The views of a scene show one set of named points, each view turned or mirrored, shifted and resized as a whole, with a little noise and some points left out.

Scene 1
View 1
k_747: [  2   0   0   4  -4  -1  -6  -1  -4   0  -5   4   2   9  -5 -13  -1  -3
  -2  -1  -9   2   6   2]
k_524: [  6   7  11  20  -3   7 -14  -6  -6  11   8  23  15  17  -1 -25  -5 -16
  -3   7 -28 -11  27  -2]
k_831: [  2   0  -2   1  -6  -2  -5   0  -5  -1  -4   3   2   9  -6 -13   0  -4
   1   0 -10   1   5   4]
k_649: [  2   4   2   3  -5   4  -9  -2  -7  -2  -7   1   1   7  -4 -11  -7  -3
  -2   3  -8   0   5   1]
k_706: [  2  -4  -2   1  -5  -4  -3   1  -2   0  -4   3   3   9  -6 -11   3  -2
  -1  -3 -10   2   4   3]
k_920: [  3   0  -2  -2  -6   0  -6   1  -6  -5  -6   0   0   7  -6 -11  -1  -2
   2   2  -5   1   3   5]
k_880: [  0  -4  -9 -10  -7  -4  -2   3  -5 -10 -14 -11  -7   2  -8  -4   0   5
   3  -3   4   8 -11   6]
k_882: [  4  -6  -8  -8  -8  -8  -2   5  -4  -5  -3  -3   1   8  -8 -11   9   0
   6  -3  -6   2  -1  10]
k_853: [ -5  -5   3  14   0  -8   0  -2   5  11  -3  14   7  17  -6 -15   2  -8
 -10  -7 -17   4  11  -5]
k_172: [ -1 -12 -14 -15  -7 -13   5   6   0  -9 -11 -12  -5   5 -11  -4  11   6
   5  -9   5  11 -12  10]
k_953: [ -3  -4  -3   2  -4  -6  -1   0   1   1 -10  -1  -2  10  -7  -8   0  -1
  -5  -6  -5   8  -1  -1]
k_602: [  2   1  -1   2  -6   1  -6  -1  -4  -1  -4   2   2   9  -5 -12  -2  -3
   0   1  -9   0   5   2]
k_955: [  4   1   3   7  -5   0  -6  -2  -4   3   0  10   7  12  -4 -17   0  -7
  -1   2 -16  -3  12   2]
k_577: [  0 -10  -4   1  -4 -11   2   1   3   3  -3   5   4  12  -8 -12  11  -3
  -2  -8 -10   5   3   4]
k_478: [ -1 -14  -8  -3  -5 -16   5   4   5   1  -3   2   4  13  -9 -12  16  -1
   0 -11  -9   7  -1   7]
k_589: [  2   0   4  12  -3  -1  -5  -2  -2   8   2  14   8  14  -5 -19   1 -10
  -4   0 -20  -3  15   0]
k_520: [  0  -8  -5  -1  -5  -9   1   2   1   0  -5   1   1  10  -8 -11   7   0
  -1  -7  -8   6   0   4]
k_25: [  1 -11 -10  -8  -6 -12   2   5   0  -4  -5  -3   1   9  -9 -10  11   2
   4  -8  -5   6  -3   9]
k_515: [  0  -7  -2   3  -4  -7  -1   0   0   2  -5   5   2  11  -7 -12   5  -3
  -2  -5 -11   4   4   3]
k_249: [  1  -3  -4  -1  -6  -4  -3   1  -2  -1  -6   1   2   9  -6 -10   2  -2
  -1  -3  -7   4   1   3]
View 2
k_524: [  4   8  20 -13 -18 -12   5 -10  18   8  -5 -23  10  15 -19  18  -8  -1
   6   3 -31   4  -4  24]
k_172: [ -5  -6 -15   7  -8   9 -12 -11  -8  10 -13  21 -18  -3   3  -2  12  -5
   8   2  17  -7  -1 -18]
k_882: [ -1  -1  -4   4 -13   3  -7  -4  -1   6  -8   8 -11   1  -1  -3   8  -7
   9   2   6  -7   0  -9]
k_520: [ -6  -4  -4   2 -14  -2  -4 -12  -4  13  -7  13  -7  -1  -6   1   6  -5
   5   2  -1 -10  -7  -4]
k_747: [ -4  -1  -1  -4 -10   0  -4 -16   4  11 -12   2  -6   5  -9  11   2  -3
   7   4  -6  -1  -3   2]
k_880: [ -6  -4 -17   3  -5  11 -12 -18  -5  11 -18  18 -19  -1   1   5  11  -2
  10   5  16   0  -1 -14]
k_515: [ -6  -2  -1  -2 -13  -4  -2 -13  -1  15  -8   8  -5   2  -8   6   4  -4
   5   3  -7  -8  -7   1]
k_831: [ -2   1   0  -2 -10   1  -5 -14   4  10 -11   2  -7   5  -7   8   3  -2
   7   4  -4  -1  -2   1]
k_589: [ -3   2   8  -7 -16  -9   3 -11   8  12  -5  -6   3   7 -14  11  -2  -3
   6   3 -19  -3  -6  13]
k_249: [ -8  -4  -6  -2  -9   1  -6 -18  -2  14 -13  11  -9   0  -8   9   6  -2
   6   4  -1  -5  -6  -2]
k_955: [ -2   3   7  -6 -14  -4  -1 -11   7  10  -9  -5  -2   8 -10  10   0  -2
   7   4 -13   0  -4   8]
k_478: [ -7  -5  -4   6 -17  -5  -3  -5  -9  15  -2  17  -5  -4  -3  -6   8 -10
   4  -1  -3 -17 -10  -8]
k_602: [ -2   1  -2  -3 -12   1  -5 -14   6   9 -13   1  -8   6  -7  10   3  -2
   8   4  -3   1  -1   2]
k_853: [-10  -2   4  -7 -15 -11   5 -18   0  20  -5   6   4   3 -15  13  -1  -4
   2   5 -21 -12 -13  12]
k_920: [ -1  -1  -5  -2  -9   4  -9 -14   3   8 -14   2 -10   4  -5   8   5  -2
   8   4   2   1   0  -2]
View 3
k_706: [ 7 -5  3 14  3  2 -3  0 -5  0  3  7  4 -7 -2 -6 -6 -4 -7  3  3 10  0  0]
k_520: [  9  -8   1  12   2   0  -3   2  -7  -5   3   6   2  -9  -1  -1 -14  -7
  -6   2   2   8   0  -6]
k_831: [ 6 -5  4 17  2  5 -4  1 -5  4  5  6  5 -7 -3 -8 -2 -3 -7  1  3 11  0  3]
k_853: [  5   2   0  -4   3  -2  -5  -4  -1  -8  -1   8  -4   6  -6 -13 -10  -8
  -5  17   8   7  -1   9]
k_649: [  6  -2   6  18   3   9  -3   4  -4   9   5   6   7  -6  -7 -10   3  -2
  -6   1   3  11  -2   7]
k_880: [ 15 -10   8  25   7   4   1  16 -11  10   6   6   8 -18  -8  10  -8 -10
  -2  -9  -2   8  -3 -13]
k_589: [  1  -1   1   5  -1   4  -7  -9   0  -3   2   7   2   3  -1 -21  -2   1
  -9  13   7  12   1  15]
k_25: [ 10 -12  -1  19   3  -1  -2   3  -9  -5   3   5   3 -16   3   5 -17  -6
  -7  -4  -1   9   3 -12]
k_955: [  2  -3   3  10   1   6  -7  -5  -2   1   3   7   3  -1  -2 -17   0   0
 -10   7   5  13   1  12]
k_577: [  7  -7  -1   8   2  -3  -3  -3  -5  -8   1   6   0  -6   1  -4 -16  -7
  -7   5   4   8   2  -5]
k_249: [ 9 -6  4 15  4  3 -2  3 -6  1  3  6  3 -8 -3 -3 -8 -6 -6  1  2  9  0 -2]
k_602: [ 6 -4  5 16  2  5 -4  2 -4  5  5  7  5 -6 -4 -9  0 -3 -6  2  3 11  0  5]
k_882: [  7 -11   1  23   2   2  -3   0  -8  -1   5   6   6 -15   4  -1 -11  -3
  -9  -5   0  12   3  -7]
k_172: [ 13 -13   3  26   5   1   2  11 -12   3   4   5   5 -20  -1  13 -15  -9
  -3 -11  -3   8   1 -18]
k_478: [  9 -11  -3  11   1  -4  -2  -2  -7 -12   0   6  -1 -11   5   2 -22  -8
  -7   0   2   7   4 -12]
k_515: [  7  -5   1   9   3   1  -4   1  -5  -4   2   6   1  -5  -3  -5 -11  -5
  -6   5   4   9   0   1]
k_953: [ 11  -4   5  11   5   2  -1   9  -7   2   2   7   1  -6  -9  -1  -8 -11
  -2   4   4   6  -4  -3]
View 4
k_172: [ -4   1 -14  -2  -3   4   6   8  -3  11  -2 -10   7  12 -14  12   1  22
   2   8  -3 -10  -2  -4]
k_249: [  0  -2 -11  -1   2   2   2  14  -6  13  -2  -1   1   1  -2   3  -1   7
   2   1  -2 -10  -4   0]
k_524: [ 13  -2  -3  -3  10  -3  -7  26  -7  18   0   9 -18 -19  25 -13  -7 -20
   1 -15  -1 -11  -6   6]
k_25: [ 0 -1 -8 -1  0  5  5  7 -1  9  0 -8  9  6 -4  8  2 16 -5  2 -4 -9 -3 -2]
k_955: [ 5 -3 -7 -1  6  0 -1 17 -7 14 -1  3 -7 -7 10 -4 -3 -4  2 -6 -1 -9 -4  2]
k_589: [  5  -5  -5  -1   8   0  -2  18  -8  13   0   6  -6 -10  14  -6  -2  -9
  -2  -8  -3 -10  -6   4]
k_478: [ -2  -4  -2   0   1   5   7   6  -3   5   1  -6  13   2   0   4   4  13
 -11   0  -6  -9  -5   0]
k_953: [ -1  -3 -16  -1   0   1   3  14 -11  13  -3   2   1   1  -7   5  -1   8
   5   6   0  -9  -5   0]
k_515: [ 1 -5 -8 -1  3  3  2 13 -9 11 -1  2  3 -2  2  0  1  5 -3  0 -3 -9 -5  1]
k_649: [  2  -2 -15  -1   2  -1  -1  19  -9  17  -3   3  -8  -1  -1   2  -5   1
   9   0   1 -10  -5   1]
k_747: [  2  -3 -12  -1   3   0   0  17  -9  15  -2   2  -3  -2   2   1  -3   2
   4   0  -1  -9  -5   0]
k_882: [  2   2  -8  -2   0   4   3  11   0  11  -2  -9   1   6  -1   7   0  14
   0   0  -4 -11  -2  -1]
k_577: [ 0 -5 -5 -1  2  4  3 10 -7  8  0 -1  8 -1  4  1  3  7 -8 -2 -4 -8 -5  0]
k_920: [  2   1 -13  -2   1   1   1  16  -5  15  -3  -2  -4   1  -2   6  -4   7
   8   2  -1 -10  -3   0]
k_831: [  2  -2 -11  -2   3   1   0  16  -6  14  -2   0  -4  -1   1   2  -2   3
   4  -1  -1  -9  -4   1]
k_602: [  2  -1 -12  -2   2   0   0  16  -7  15  -3   1  -5  -2   1   2  -3   3
   5   0   0 -10  -4   1]
k_520: [  0  -5  -5   0   1   4   4   9  -5   8   0  -3  10   1   0   3   4  10
  -8   0  -5 -10  -5   0]
k_706: [ 1 -3 -9 -1  2  2  2 14 -7 12 -1  0  0  0  1  2 -1  5  1  0 -1 -9 -5  1]

Which points are out of place in each view (at most two, in the order of its rows)? Write none if all are in place.
view 1: k_172
view 2: k_249
view 3: none
view 4: k_953, k_520

Scene 2
View 1
k_672: [  0  -5   2   2  -5  -9  -6 -10   4 -10   6   2   6   6 -14  -8  -1 -11
  -3  15   3  -7  -2   1]
k_241: [  1  -1   3  -7 -11 -16   2 -14  11  -6  -7  -5  -1   4 -11  -5  -5  -9
  -6   9   3   1  -4  -7]
k_224: [ -6   0   4 -12  -7  -3   9  -7  12   0 -11  -7 -11   4 -12  -8  -2 -17
   6  -2   4  -2   4  -5]
k_825: [ 0  2  5 -3 -6 -8 -4 -8  3 -6 -4 -1  3  5 -9 -5  3 -8 -2 12  4 -3  4 -2]
k_43: [  5   2   4  -1 -12 -20  -8 -14   4 -10  -4  -2   9   4  -7  -2  -2  -1
 -13  20   3   1  -4  -5]
k_294: [ -2   1   5  -6  -7  -6   1  -7   7  -3  -7  -3  -2   3 -10  -7   1 -10
   2   7   4  -3   4  -3]
k_314: [ 1  2  5 -2 -7 -9 -6 -8  2 -7 -3  0  5  4 -9 -5  3 -6 -4 14  3 -3  4 -2]
k_539: [ -1  -7   2   0  -5  -8  -1 -10   7  -9   5   0   1   6 -16  -9  -2 -15
   0  10   3  -7  -2   1]
k_566: [ -1   9   7  -9  -8  -6  -1  -6   3  -1 -15  -3   0   2  -5  -3   6  -5
  -2   9   4   0   9  -5]
k_870: [ -2   3   5   2  -1   1  -9  -1  -3  -6   1   4   6   5 -10  -7  10  -8
   3  14   4  -9  11   5]
k_793: [  6   6   6  -4 -13 -21  -8 -13   3  -8  -9  -3   8   3  -4   0  -1   2
 -16  19   4   4  -2  -8]
k_939: [ -2   1   6   1  -3  -3  -7  -4   0  -6   0   2   5   5 -10  -6   7  -9
   1  13   4  -8   7   2]
k_88: [  1  -4   3   1  -6 -11  -6 -10   5 -11   4   1   6   5 -12  -7  -1  -9
  -5  16   3  -5  -2  -1]
k_127: [ -1  -1   4  -4  -7  -9   0  -9   7  -6  -2  -3   0   5 -11  -7  -1 -11
  -2  10   3  -3   0  -3]
k_710: [  0   7   7  -7  -8  -8  -2  -6   3  -3 -12  -3   1   2  -6  -3   4  -5
  -3  10   4   0   7  -5]
View 2
k_710: [-10   5  -1  -5  14  10   2   1  -8   0   6   1  -6   7 -10  -2   5   5
  -8  -3   1  -2  -1   6]
k_314: [-7  3  3 -3  8  6  1  0 -5 -3  8  4 -4  2 -8 -1 11  4 -3 -2 -4  1 -1  6]
k_793: [ -9   1   1  -5  11   4   4   1  -7  -1  10   3  -2 -13 -19  -2  11   1
 -11  -4   9   5   5   6]
k_566: [-11   6  -1  -5  15  10   1   0  -8   1   6   1  -8  12  -8  -2   5   5
  -6  -3  -3  -3  -3   4]
k_88: [-4  2  4 -2  0  6 -2  0 -1 -7  7  7  3 -4 -4  0 14  5  0  0 -6  2  2  7]
k_241: [-9  8 -5 -9  6 12 -4  0 -4 -4  3  3  4 -5 -8 -3  7  8 -8  0  5 -2  7 10]
k_127: [-8  6 -1 -5  5 11 -3  0 -4 -4  4  4  1  2 -3 -2  8  7 -3  0 -3 -1  2  8]
k_224: [-12  13 -10 -11  10  20  -8   0  -6  -3  -3   0   1  15   3  -4  -1  13
  -6   1  -2  -9   2  10]
k_672: [-4  2  4 -1 -1  6 -2  0 -1 -7  6  8  3 -1 -2  0 14  6  2  2 -9  2  2  8]
k_870: [ -6   1   7   2   7   4   3   0  -4  -2   9   5  -8  15  -3   1  11   4
   4  -2 -15   1  -7   2]
k_939: [ -7   2   5   0   6   6   1   0  -4  -3   8   5  -5  10  -3   0  12   4
   2  -2 -12   1  -5   4]
k_539: [-5  5  1 -3 -2 10 -5  0 -1 -8  3  7  5  1  3  0 11  8  2  3 -9 -1  3  9]
k_294: [-10   8  -3  -6   9  13  -3   0  -6  -3   3   2  -2   9  -3  -2   5   8
  -4  -1  -4  -4   0   7]
View 3
k_127: [ 3 -5  4  2  4  3 -2 -8  1 -3 -2  1 -2  5 -3  0  5  1  3 -8  2  1 -3 -9]
k_539: [  2  -6  -2   4   1   5  -3 -12   0  -6  -1  -1  -1  -3  -7   2   3   6
   1  -7   0   5  -2 -10]
k_224: [ -1   3  13  -3   3   1  -5 -12   8  -1   1   4   9  12   0   2  -2  -4
  12  -8   1   1   5  -1]
k_825: [  6  -4   5   2   4   4   1  -2  -2  -5   0   2  -7   6  -2  -1   5  -1
   4  -8   2  -2  -5 -10]
k_294: [ 3 -1  8  0  4  3 -1 -6  2 -4  1  3 -1  8 -1 -1  2 -2  6 -8  3 -1 -2 -6]
k_88: [  5 -10  -2   6   3   5   0  -7  -3  -6  -2  -2  -7  -1  -6   0   7   5
  -2  -7   2   2  -6 -14]
k_793: [ 10 -18  10   8   9   0   0   2  -2   2  -6   0 -15  12   3   0  15  -2
  -4  -7   8 -10 -13 -19]
k_710: [ 6 -3 11  0  6  2  1  1 -1 -3  1  4 -6 13  2 -3  6 -6  6 -8  5 -5 -6 -7]
k_672: [  5  -7  -5   5   3   5   0  -7  -4  -8  -2  -1  -7  -3  -7   0   5   5
  -1  -7   1   4  -5 -13]
k_43: [  9 -18   5   9   8   1  -1  -1  -3   0  -6  -1 -13   7   0   0  13   1
  -5  -7   7  -6 -12 -20]
k_870: [  6   4  -3  -1   2   8   8   4 -10 -13   6   3 -11   0  -6  -6   2  -1
   5  -9   0   2  -6  -6]
k_241: [  4 -11  10   5   6  -1  -6 -11   5   1  -5   0  -1   9   0   3   7   0
   1  -7   5  -3  -4 -12]
k_939: [  6   0  -2   1   3   7   5   1  -7 -11   4   3 -10   2  -5  -4   3  -1
   4  -8   1   1  -5  -7]
k_314: [  6  -6   6   3   5   3   2  -1  -3  -4  -1   3  -9   7  -1  -2   6  -2
   3  -8   4  -3  -7 -10]
k_566: [ 6  0 10 -2  5  3  3  2 -2 -5  3  5 -6 13  2 -4  3 -7  8 -9  4 -4 -4 -5]
View 4
k_672: [-10   0  11  14   0  -5  -5  -4   4  -4  -3   9 -16   7   7   6   6  -6
 -10  13   2  -6   7  -5]
k_539: [ -7  -1  11  10   0 -13  -7  -6  -3  -2  -2  10 -17   4   9  11   8  -6
  -6  14   4  -6  10  -5]
k_870: [-14  -5   5  13  -6   0   8   8  -5   2   3   1   1  16   7   2   2   1
  -4  10   6 -11   3   1]
k_566: [ 10  -2   5   5  -5  -6  -2   4 -10  12  -1  -2   5  12   3  -1   4   0
  -8   1   8   0   5  -2]
k_241: [ 15   2  12   5   1 -13 -16 -10  -2   6  -7   7 -13   1   3   4   8  -8
 -14   3   4   5   9 -10]
k_793: [ 18   5  10  10   4   9 -11  -6  12   6  -9   1  -6   5  -3  -7   3 -10
 -26  -2   0   8  -1 -10]
k_43: [ 11   5  12  12   4   6 -10  -7  14   2  -8   4 -12   4   0  -3   4 -10
 -24   3  -1   5   1 -10]
k_88: [ -5   1  10  14   0  -3  -6  -5   5  -3  -3   8 -16   6   6   5   6  -7
 -13  11   1  -4   6  -6]
k_314: [  2   0   8  11  -1  -1  -3   0   1   4  -3   3  -6   9   3   0   4  -4
 -13   6   3  -2   4  -4]
k_224: [ 14  -2   9  -2  -4 -29 -11  -4 -24  14   1   4  -5   4   8  10  11  -2
   2   5  11   1  16  -4]
k_710: [ 14   0   6   5  -3  -5  -5   2  -7  11  -2  -1   3  10   1  -2   4  -3
 -11  -1   6   2   5  -5]
k_825: [ 3  0  8  8 -2 -6 -4  0 -4  6 -2  3 -5  8  4  3  5 -4 -9  6  5 -2  6 -4]
View 5
k_314: [-4  1  0 -7 -6 -5 -8 -2  1 -1 -5 -5  0  0 -1 -2  0  0  3 -1  8 13  2  0]
k_566: [-5  0  0 -6  0 -4 -4  3  3 -1 -3 -2 -6 -5  0 -1  0 -8 10  3 12  6 14 10]
k_825: [-5 -1 -1 -3 -2 -4 -7  0  3  2 -5 -3 -1 -2 -3 -1 -1 -3  4 -2  8 11  4  1]
k_939: [ -8  -1  -8  -9  -4  -3  -4   2  -5  -2 -11  -5   3  -6  -3   1  -1  -2
   6   1   8  16   4  -3]
k_88: [ -4  -1  -1  -2  -5  -5 -12  -5   4   3  -6  -7   4   2  -4  -2  -1   3
  -1  -7   4  17  -7  -9]
k_793: [  8  11  13  -9 -14 -12 -12 -10   8  -1   5  -4  -5  15   5 -10   2   4
  -3  -3   7   7   2   8]
k_43: [  5   7   9  -6 -12 -11 -14 -10   7   0   2  -5  -1  13   2  -9   1   6
  -5  -6   5  12  -3   1]
k_710: [-3  2  4 -5 -1 -5 -6  1  5  1  0 -2 -6 -1  1 -2  0 -6  7  2 11  5 12 10]
k_672: [ -6  -3  -4  -1  -4  -4 -11  -4   2   4  -8  -7   5   0  -5   0  -2   2
   0  -6   5  18  -7 -11]
k_127: [ -5  -4   1   2   2  -4 -10  -1   8   5  -3  -4   0  -1  -3   0  -1  -3
   3  -5   7  10   1  -2]
k_294: [-7 -5  1  2  5 -2 -8  1  9  4 -2 -2 -3 -5 -2  1 -1 -7  7 -3 10  7  7  3]
k_241: [ -1  -2   9   6   3  -6 -13  -6  16   8   5  -3  -3   6   0  -3   1  -2
   1  -8   8   5   1   1]
k_539: [ -9  -7  -4   5   3  -2 -12  -3   7   7  -7  -6   6  -4  -6   2  -2  -1
   1  -9   4  16  -6 -13]
View 6
k_825: [  2  -4   1   6   6  -5  -2 -10  -6  -1  -7  -6  -5  13   6  -5   1   2
   1   3   6   0  -8   0]
k_566: [  5  -2   3   8   7 -13   0 -13  -6  -7  -6  -5   3  13  14  -7  -2   5
   1   1   8   4  -5   0]
k_672: [ -4  -8   0   4   4   4  -5  -8  -5   6  -5  -9 -14  11  -3  -4   4  -2
   1   3   5  -3  -8  -2]
k_294: [ 7 -5  3  4  8 -8 -3 -9 -1 -2 -6 -4  4 14  7 -2 -1 -1  0  3  4  1 -7  3]
k_241: [ 11  -2   2  -3   5  -3  -5  -7  -7  -4 -14  -7   2  16   2   5   4  -1
   5  11   4  -3 -16   0]
k_43: [  2   1  -3   1   0   0  -4 -10 -18  -4 -16 -11 -14  13   4  -1   7   8
   9  14   9  -1 -18  -8]
k_710: [  6   0   2   7   5 -12  -1 -12  -8  -8  -9  -5   2  14  13  -5   0   6
   2   4   9   3  -8  -1]
k_314: [  0  -3   0   6   4  -4  -2 -11  -9  -1  -7  -8  -9  11   7  -6   2   5
   2   4   8   1  -8  -2]
k_870: [ -8  -8   1  14   6  -4  -1 -13  -3   3   2  -6 -12   9   8 -14  -2   4
  -3  -7   8   3   2  -1]
k_127: [  5  -6   2   2   6  -2  -4  -8  -3   0  -7  -6  -2  13   3  -1   2  -1
   1   4   4  -2 -10   1]
k_793: [  5   5  -2   2   0  -4  -3 -12 -22  -8 -19 -12 -10  13   9  -2   6  11
  10  15  11   0 -19  -9]
k_939: [ -5  -7   1  11   6  -3  -2 -12  -4   3  -1  -7 -11   9   6 -11   0   3
  -2  -3   8   1  -2  -1]
k_224: [ 16  -7   7   1  12 -11  -2  -7   7  -4  -6   1  17  16   6   3  -4  -7
  -4   1   0  -1  -7   9]

Which points are out of place in each view (at most two, in the order of its rows)? Write none if all are in place.
view 1: k_566
view 2: none
view 3: k_314
view 4: none
view 5: none
view 6: none

Scene 3
View 1
k_597: [ 19  27 -10   2   9   4  -5  -8  -1  11  -1  -2   1  11   4   2 -15 -12
  14 -22   2   3  -9  -1]
k_403: [  7  10  -4   3   4   4   1   3  19   9   1 -16   6   1  -6  -2  -3  10
  14   0   4   2   0 -12]
k_162: [ 15  31 -12   8   0   1   4 -12  14  14   5 -20   3  14   1  -3 -17  -3
  19  -3   9   5  -6  -7]
k_546: [ 11  -8  -3   2   5   5  -6   7  17  13  -2 -16  13  -3 -11   2  -1  18
  10   3  -1  -3   5 -11]
k_960: [ 12   3  -3  -4  16  11  -9   8   1   5  -7   5   4  -4  -3   5  -1   4
   8 -23  -3  -1  -2  -6]
k_103: [  6   2   1  -4  15  10  -4  14   5   2  -7   2   1  -5  -2   5   5   6
   6 -21  -2   1  -4  -8]
k_187: [  0  22   0   1  11   6   7   7  16  -2   1  -7  -4   2   3   1   2   3
  12 -14   6   8  -5 -12]
k_392: [-10  24   3   1  13   8  13  14  25  -9  -1  -8  -8  -3   5   0  12   6
  12 -14   8  13  -4 -17]
k_487: [ 12  13  -2  -4  16  10  -7   5   0   4  -7   9  -2   1   4   4  -3  -4
   8 -30  -2   2  -7  -5]
k_904: [  6  26  -6   4   7   4   4   0  16   4   1 -11  -1   8   3  -2  -6  -1
  14 -12   7   6  -6  -9]
k_795: [ 24  25 -14   3   7   4  -7 -12  -3  17  -2  -3   3  16   0   1 -21 -11
  14 -20   2   1  -7   1]
k_112: [  2  14   0  -1  14   9   3   9  12  -1  -3  -2  -2  -2   2   1   5   4
  10 -17   3   6  -4 -11]
k_219: [ 31   9 -14   2   6   4 -18 -13  -7  23  -4  -5  11  13  -6   3 -23  -6
  12 -16  -4  -7  -4   2]
k_972: [ 10  -3  -1  -2  10  10  -8  10   8   8  -6  -3   8  -5  -7   3   1  12
   7 -11  -2  -1   1  -9]
View 2
k_187: [-11   0   2   4  -1   1 -11   1  -1  -2  -5   5  -2   3   1   4 -11   0
   2  -7   3 -15  -5  -4]
k_103: [11  1 -5  2 -2  0 -2  0  6  5 -5  1  1  7 -5 -7 -7 -4 -1  4  0 -5 -4 -3]
k_403: [ -7   2  -4   8  -3  -5  -6 -10   1  -8 -10   0 -13 -10  -4   1  -1  -9
  -2  -1   6 -14  -6  -1]
k_112: [ -7   0   3   2  -1   3 -11   4  -1  -1  -4   5   0   6   1   1 -13   1
   0  -7   1 -14  -3  -4]
k_487: [11 -2 -6  5  1 -7 -1  5  0  8 -1 11  9  7  2 -6 -8 -5 -2 -5 -4 -7 -7 -4]
k_597: [  8  -7 -11  15   4 -18   2  -2  -7   3   0  21   6  -8   7  -5  -2 -13
  -3 -16  -3 -11 -13   0]
k_904: [-12  -2   0   9   0  -5  -9  -2  -5  -5  -5  11  -4  -5   3   4  -7  -5
  -1 -12   3 -17  -7  -2]
k_795: [  4  -9 -11  17   7 -21   2  -4 -10   2  -1  25   6  -9   7  -2   0 -15
  -5 -18  -3 -13 -15   1]
k_546: [  2   4 -10   8  -5  -6   1 -16   9  -8 -13  -4 -16 -12 -13  -6   3 -10
  -4  11   7  -7  -6   0]
k_219: [ 14  -6 -19  19   5 -26  10 -10  -4   4  -4  23   1 -16   1  -8   6 -20
  -7 -11  -1 -10 -16   0]
k_162: [-18  -5  -3  16   1 -15  -7  -8 -10  -9  -6  18 -10 -16   6   8  -2 -11
  -2 -19   4 -19 -12   0]
View 3
k_103: [ -4  15   6  -7   9 -11  -3  -3   4  -8   2   0  18 -11  -1  -1   7  -9
  -1  12  -3 -10 -13 -13]
k_546: [  1  10   3  -1   8   7 -23  -8  -2 -12  11 -10   4   8   9  12   3 -10
  17   9  -1 -10 -21  17]
k_795: [  2   1  12  -6  32   1   3  23   0   3  22  -2  -1  -7 -25  16  12  -2
  24   0  15  -1  22 -13]
k_972: [  0  14   5  -3   7  -3 -12  -6   3 -11   5  -5  12  -5   4   4   6 -11
   6  13   0 -10 -17   1]
k_112: [-11   9   8 -18  12 -16  -6  -4   2  -1   6  -3  16  -7 -10   3   1   5
   4   7 -10  -9  -9 -13]
k_162: [ -5  -5  10 -19  30  -1 -17  10  -6   7  24 -11  -2   7 -25  21   0  15
  34  -7  -3  -4  10   4]
k_904: [-10  -1  10 -22  21 -11 -11   4  -2   6  17  -8   6   0 -23  12   1  13
  18  -1  -9  -7   2  -6]
k_597: [ -2   0  12 -11  29  -7   2  19   0   3  17  -1   1  -9 -24  13  10   2
  18   0   9  -3  18 -16]
k_392: [-18   7   6 -31   7 -23 -14 -12  -1   6   6 -11  19  -3 -14   3  -7  20
   3   2 -28 -12 -16 -12]
k_960: [  0  15   6  -3  12  -9   1   4   4  -9   4   2  14 -12  -4   3  10 -12
   1  13   5  -9  -5 -15]
k_187: [-14   5   8 -22  14 -16  -9  -3  -1   3  11  -7  13  -4 -17   6  -2  13
   9   1 -16  -9  -5 -10]
k_487: [ -5  11  10  -7  16 -12   6   9   2  -3   7   4  14 -16 -13   2  10  -6
   1  10   4  -7   1 -23]
k_219: [ 10   4  11   9  30  12   0  23  -1  -7  20   1  -4  -5 -15  19  17 -17
  26   5  26  -2  17  -3]
View 4
k_187: [-11  15   7  -9  18  -7   4 -12  -4  13   3  -4   2  14   3   0  -7 -15
  -5   3  -3 -10  -3  -7]
k_392: [-20  16   9  -8  13  -8   3 -21  -3  23   6  -6   2  19   3  -5  -8 -26
  -8  -3   7  -9 -11 -15]
k_795: [ 14   8   9 -13  31  -3   7  17 -11 -12  -5  -7   0  -4  10   7   5  14
   4  23 -38 -10  12  14]
k_162: [  1  12   4   3  30 -20   1   7 -19  -2  14  -8  15  11   6  18  -8   9
   2  21 -20 -30   3   2]
k_103: [-11   1  -4 -14  11  11   2 -10  10   5 -14  -3 -11   6   3  -8  -5  -4
  -4   3  -2  15  -1   6]
k_972: [ -8  -9 -19  -2  12  10  -1  -4  10  -7  -9   1  -5   6   2   2 -11  15
   2  15  -2  10   2  17]
k_546: [-16 -12 -28   9  11   3  -6 -10  10  -2   0   2   3  17  -1   8 -20  18
   3  17   9   3  -4  13]
k_597: [ 11  12  12 -13  29  -4   9  12 -10  -5  -3  -7  -1  -4   9   7   3   6
   1  17 -32  -9  10   7]
k_904: [ -5  11   8  -5  24 -10   4  -4 -11   7   6  -6   4  10   6   6  -6  -5
  -3  11 -13 -16   0  -4]
k_219: [ 13  -5  -6  -6  28   2   2  22  -4 -23  -9  -4  -2  -6   8  10   0  30
   7  29 -35   1  16  25]
k_112: [-10   9   5 -11  16   1   3 -11   2  11  -5  -4  -3   9   2  -4  -5 -11
  -5   3  -3   3  -3  -2]
k_960: [ -4   0  -4 -16  13  14   4  -5   9  -1 -18  -3 -14   0   5  -7   0   3
  -2   8 -10  17   3  13]
k_403: [-13   1 -10   5  18  -6  -4  -7  -2   3   4  -3   9  16   3  11 -16   8
   0  15   1 -11  -1   4]
k_487: [  2   8  10 -21  17   8   9  -1   5   2 -16  -6 -11  -3   9  -7   4  -5
  -3   6 -17  14   5   7]

Which points are out of place in each view (at most two, in the order of its rows)? Write none if all are in place.
view 1: none
view 2: k_112, k_597
view 3: none
view 4: k_972
